Each scene shows the same named points in several views. A view is turned or mirrored, shifted and resized as a whole, has a little noise and may leave points out.
In the rows, zero is written as 128.

Scene 1
View 1
j880: [142 124  94 108 128 146 104 140 118 110 148 133  85 128 127 120 126 110
 152 114 119]
j863: [136 136 143  64 121  96  93 165 121 134 189 126 111 147  89 159  92 133
 133 104 116]
j58: [117 150 142 136 157 140 109 164 132 105  87 140 118 151  95 138 172 130
 136 106 113]
j885: [135 122 135  99 139 117  94 140 124 135 163 120 116 136 114 141 100 117
 147 113 135]
j978: [105 144 166 131 159 130  88 122 125 129 122 117 107 147 130 130 148 103
 140 125 133]
j738: [155  94 108 104 142 130 100 126 146 152 167 106 117 120 139 137  55  97
 163 130 157]
j830: [142 102 126 115 151 129  96 123 136 148 153 109 123 125 135 135  81 101
 160 125 157]
j508: [121 140 142 123 151 130 101 153 125 117 117 132 118 145 102 136 148 126
 142 106 123]
j649: [121 126 151 146 169 143 102 125 162 143 100 107 116 141 139 138 113  91
 145 141 143]
j331: [131 121 137 156 172 157 112 123 191 147  77 103 110 141 152 140  99  79
 146 159 143]
j703: [151  88 120 150 174 151 112 120 183 162 104  97 137 122 152 140  58  82
 166 148 172]
j372: [158  86  89  97 134 127  94 129  97 133 191 122 125 108 125 121  82 118
 177  98 161]
j124: [129 115 134 111 146 125  86 120 107 134 165 117 114 128 131 126 113 109
 158 113 148]
j618: [113 152 161 121 151 131  99 139 157 131 113 116  95 156 124 145 129 101
 127 138 113]
View 2
j124: [130 137 158 143 121 155 104 136 183  98 114 131 140 132  85 130 129 184
 110 128 136]
j649: [ 78 114 144 148  90 154 126 158 126 171 132 161 125 111 111  71 127 140
 130 138  91]
j885: [122 127 147 144 114 152  94 128 166 119  83 121 133 121  79 151 110 159
 127 119 118]
j738: [133 158 197 166  78 183  77  98 150 107  97 154 173 116  84 124 106 141
  93 134  88]
j58: [ 61 118  63 120 137 122 151 178 157 182  66 162  82 130 114 124 132 154
 160 109 149]
j372: [147 193 176 154 113 171  87  95 194  66  75 152 172 139  81 151 116 181
  84 128 137]
j880: [125 134 136 141 111 162  98 151 194 134  79 195 128 140  97 157 141 144
  96 104 160]
j618: [ 90  70 125 139 103 143 112 176 142 185 113 144  98 111  96 120 128 130
 146 114 111]
j978: [ 98  89 128 135 121 139 125 178 160 154 135 136 103 123  98 103 139 168
 136 124 129]
j863: [138 106 138 140 125 144  71 119 171 116  46  82 122 115  56 211  90 148
 145 100 120]
j508: [ 85 122  94 129 132 132 132 160 163 155  77 144 101 128 102 132 125 162
 147 114 141]
j830: [119 151 175 158  94 168  98 115 151 113 106 143 157 119  90 110 113 158
 107 137  97]
j331: [ 67 116 155 158  65 168 124 154 106 196 134 196 133 106 122  49 129 112
 120 140  72]
j703: [ 83 171 186 172  57 184 112 106 106 149 121 182 174 106 114  46 110 127
 102 156  52]
View 3
j863: [158  88  66  92  97 144 177 164  64 108 172 146 203  54 140 174 148 113
 133 167  70]
j978: [115 134  90 133 139 151 155 123  96 106 132 157 100 116 124 126 118 169
 103 156 120]
j124: [113  91 102 128 151 147 160 179  63 123 163 120 146 138 122 145 128 147
 124 159  81]
j830: [112  88 123 125 159 145 152 157  64 132 163 132 179 142 102 139 135 136
 119  99  82]
j880: [115  97  91 110 165 131 185 171  88  67 121  98 129 120 151 160 125 137
 124 126  55]
j885: [131  96  92 109 134 147 166 157  70 114 160 136 169 105 124 152 136 131
 125 138  80]
j649: [108 131 118 129 160 149 147 100 100 111 127 162 129 133 102 117 123 159
  97  80 119]
j331: [ 97 133 135 136 177 142 142  84 112 103 105 163 136 139  91 111 124 156
  85  28 117]
j703: [ 94 103 158 125 189 147 138 110  77 136 148 146 184 174  75 115 134 140
 103  10  98]
j58: [145 158  70  61 140 161 190  87 115  59 133 140  81 112 157 135 108 156
 125 138 113]
j508: [138 135  77  80 136 157 181 114  97  82 146 138 111 113 145 140 117 149
 126 146 103]
j618: [125 133  87 127 130 141 160 105 110  88 110 169 127  81 124 133 127 155
  94 118 114]
View 4
j703: [132  91 165 101 132 101 190 141 164 192 184  98  99 168 107 140 152 148
 165 154 148]
j508: [139 180 152 161 136 125 118 122 179 111  90 134 145 100 166 190 112 117
 126 141 172]
j880: [148 198 153 118 140 114 135 114 202  86 106 109 140 145 143 153  88  74
 175 146 151]
j618: [135 139 141 140 157 128 104 162 138 104 120 121 158 149 165 193 113 121
 118 154 172]
j885: [119 168 138 115 131 110 138 131 203 107 123 108 151 110 123 139 103  95
 104 153 156]
j830: [118 140 148 105 128  95 172 130 196 142 149 102 134 134 108 124 109 102
 127 150 150]
j978: [123 140 146 167 150 101 134 141 145 120 107 134 163 135 171 184  84 105
 115 129 179]
j649: [131 112 156 142 149 109 148 149 139 152 142 120 134 157 152 180 123 135
 140 143 168]
j738: [121 141 145  76 128  99 176 133 210 136 166  86 128 146  90 104 116  96
 136 161 139]
j331: [146  93 163 127 153 116 150 158 123 166 161 112 116 189 148 186 144 151
 171 153 162]
j372: [118 190 151  96 112  85 189  93 249 121 131  98 132 108  93  93  87  66
 142 142 139]
j863: [114 197 117  96 130 133 100 142 224  70 112 101 169  78 112 132 108  89
  62 174 154]

Which points are out of place in each view (at most two, in the order of its rows)? Write none if all are in place.
view 1: j124
view 2: j978
view 3: none
view 4: none

Scene 2
View 1
j449: [131 100 123 108 122 125 114 116 136  88 154 131 114 105 114 134 148 136
  84 114  95]
j462: [106 117 130  92 126 149 179 129 131  37 136 102  57  92  98 176 129 138
  76 170 122]
j240: [127 112  96  95 122  97 136 133 107 103 147 116  97 121 121 143 144 141
  75 128  78]
j145: [128 114 127 112 108 129 130 133 134  85 146 159 110  96 121 158 148 110
 115 127 111]
j514: [151 114 128 123 113 110 117 130 124 104 151 174 128 120 121 144 145 122
 106 100  89]
j373: [133 116 127  84 131 140 150 115 141  70 126 148 106 134 127 152 114 137
  69 141 105]
j301: [143 118 126 146 100  97 126 150 106  99 168 162 106  91 103 161 165 114
 129 102  92]
j441: [ 98 101 113  78 110 149 109 121 157  91 137 135 116  81 140 145 155 100
 111 146 123]
j975: [119 111  97  97 110 103 121 139 115 111 148 128 106 104 129 146 158 119
 102 127  89]
j843: [105 111 116  73 115 151 132 123 152  81 125 146 109 100 141 156 137 104
 102 154 123]
j709: [109 114 115 108  95 128 122 146 132  96 149 153 106  72 129 165 167  88
 140 137 120]
j174: [ 91 111 110  85  99 144 127 138 143  87 138 134  99  69 135 165 162  88
 129 157 129]
j225: [150 106 119  94 139 115 130 108 129  90 140 137 118 150 119 128 119 160
  48 112  76]
j90: [ 99 112  99  84  98 125 113 141 135 112 141 144 114  82 145 155 164  87
 131 143 115]
j312: [163 127 120 109 127  98 155 132 107  95 135 171 111 160 123 153 114 144
  73 113  74]
View 2
j240: [142 125 143 127 155 124 168 112  86 146 109 117 121 124 146  99 106 125
  89 113  91]
j373: [166  89 162  90 173  92 155 104 105 117 125 141 115 119 173  91 136 119
 116 117  64]
j843: [133  88 145 104 175  99 139  78 118 111 132 132 114 132 176  81 132 169
 149 129  76]
j449: [151 109 151 131 143 112 174 103 109 157 114 143 104 100 162 110 126 144
 125 128  82]
j312: [166 120 166 110 166 124 144 131  90 127  96 136 128 118 151 116 157  71
 101  97  83]
j514: [144 121 156 140 147 135 144 110 111 149  97 147 113 105 153 127 165 119
 145 113  94]
j462: [160  98 160  73 161 106 154  88  97 115 171 174 118 159 175  74  71 140
  96 162  59]
j90: [104 114 129 138 162 129 131  74 113 126 118 117 119 140 158  90 130 187
 160 127 102]
j441: [122  92 136 124 162 102 151  72 123 129 128 127 105 122 173  85 125 194
 158 134  83]
j709: [112 118 139 134 152 140 123  76 116 128 130 148 117 144 159 100 131 177
 166 141  98]
j145: [135 112 152 125 151 131 136  92 114 133 124 156 113 128 163 109 141 146
 151 135  88]
j174: [111 105 134 120 162 122 130  66 117 119 141 139 115 150 168  82 113 195
 160 147  90]
j975: [124 126 136 140 152 132 153  99  97 144 109 118 118 128 148 101 118 152
 120 118 100]
View 3
j90: [103 127 158 115 109 155 119 106 128 116 102 137 139 152 141 144 123 117
 143 128 101]
j225: [130 134 125 163 128 149 135 140 121 112 128 154  94 113 124 142 130 160
  93 136 137]
j301: [116 121 144 108  97 122 142  92  90 125 140 123 119 144 130 147 114 123
 120 123 137]
j843: [108 120 136 127 117 152 107 123 157 105 100 156 124 141 134 139 125 118
 132 126 118]
j449: [126 122 141 136 114 150 129 118 110 116 114 154 108 135 127 140 130 133
 103 142 135]
j240: [107 129 138 155 120 154 129 112 109 102 129 126 108 128 125 152 132 148
 102 134 117]
j373: [117 122 117 147 124 142 116 136 154 101 120 156 102 122 125 141 126 138
 112 125 136]
j145: [115 119 137 115 106 134 124 110 127 117 120 144 119 141 132 141 119 119
 126 124 132]
j975: [107 130 149 137 114 154 130 107 108 111 119 128 122 139 131 149 127 136
 119 132 111]
j709: [105 118 149 105 102 141 118  99 127 115 110 136 133 154 136 143 120 108
 139 124 118]
j174: [ 98 112 149 112 108 154 104 100 143 103  97 143 135 156 135 143 126 102
 137 129 112]
j514: [130 133 138 122 109 129 145 122 108 133 132 143 114 130 134 140 114 140
 122 125 135]
View 4
j373: [128 111 143 124 157 155 149 126 158 119 138 100  91 144 148 147 136 123
 133 122 147]
j449: [133 132 145 122 140 137 134 131 154 114 133 122 116 119 127 143 141 113
 126 129 139]
j709: [111 127 137 125 138 116 128 121 130 142 160 135  83 107 137 150 167 107
 135 130 125]
j301: [117 130 138 132 105  96 131 129 142 125 159 127 109 100 126 147 142 137
 135 138 133]
j312: [131 114 146 148 122 136 161 136 154 111 143  93 100 141 129 146 119 153
 146 119 156]
j225: [144 123 152 135 142 156 153 138 161 103 122 101 117 141 124 141 120 129
 133 117 154]
j514: [114 124 143 141 121 128 141 145 147 112 147 124 113 117 121 153 142 135
 143 129 139]
j462: [143 116 134  91 161 129 137  88 162 137 146  92  77 135 175 132 134 112
 109 133 142]
j90: [120 134 145 134 143 126 132 123 121 147 154 137  79 110 127 148 170  96
 140 120 127]
j441: [120 129 144 120 163 145 129 124 135 136 143 135  88 118 137 149 170  88
 131 124 127]
j145: [114 122 138 124 139 126 135 125 145 128 153 123  94 117 141 151 152 119
 134 131 134]

Which points are out of place in each view (at most two, in the order of its rows)? Write none if all are in place.
view 1: j709
view 2: none
view 3: none
view 4: j145
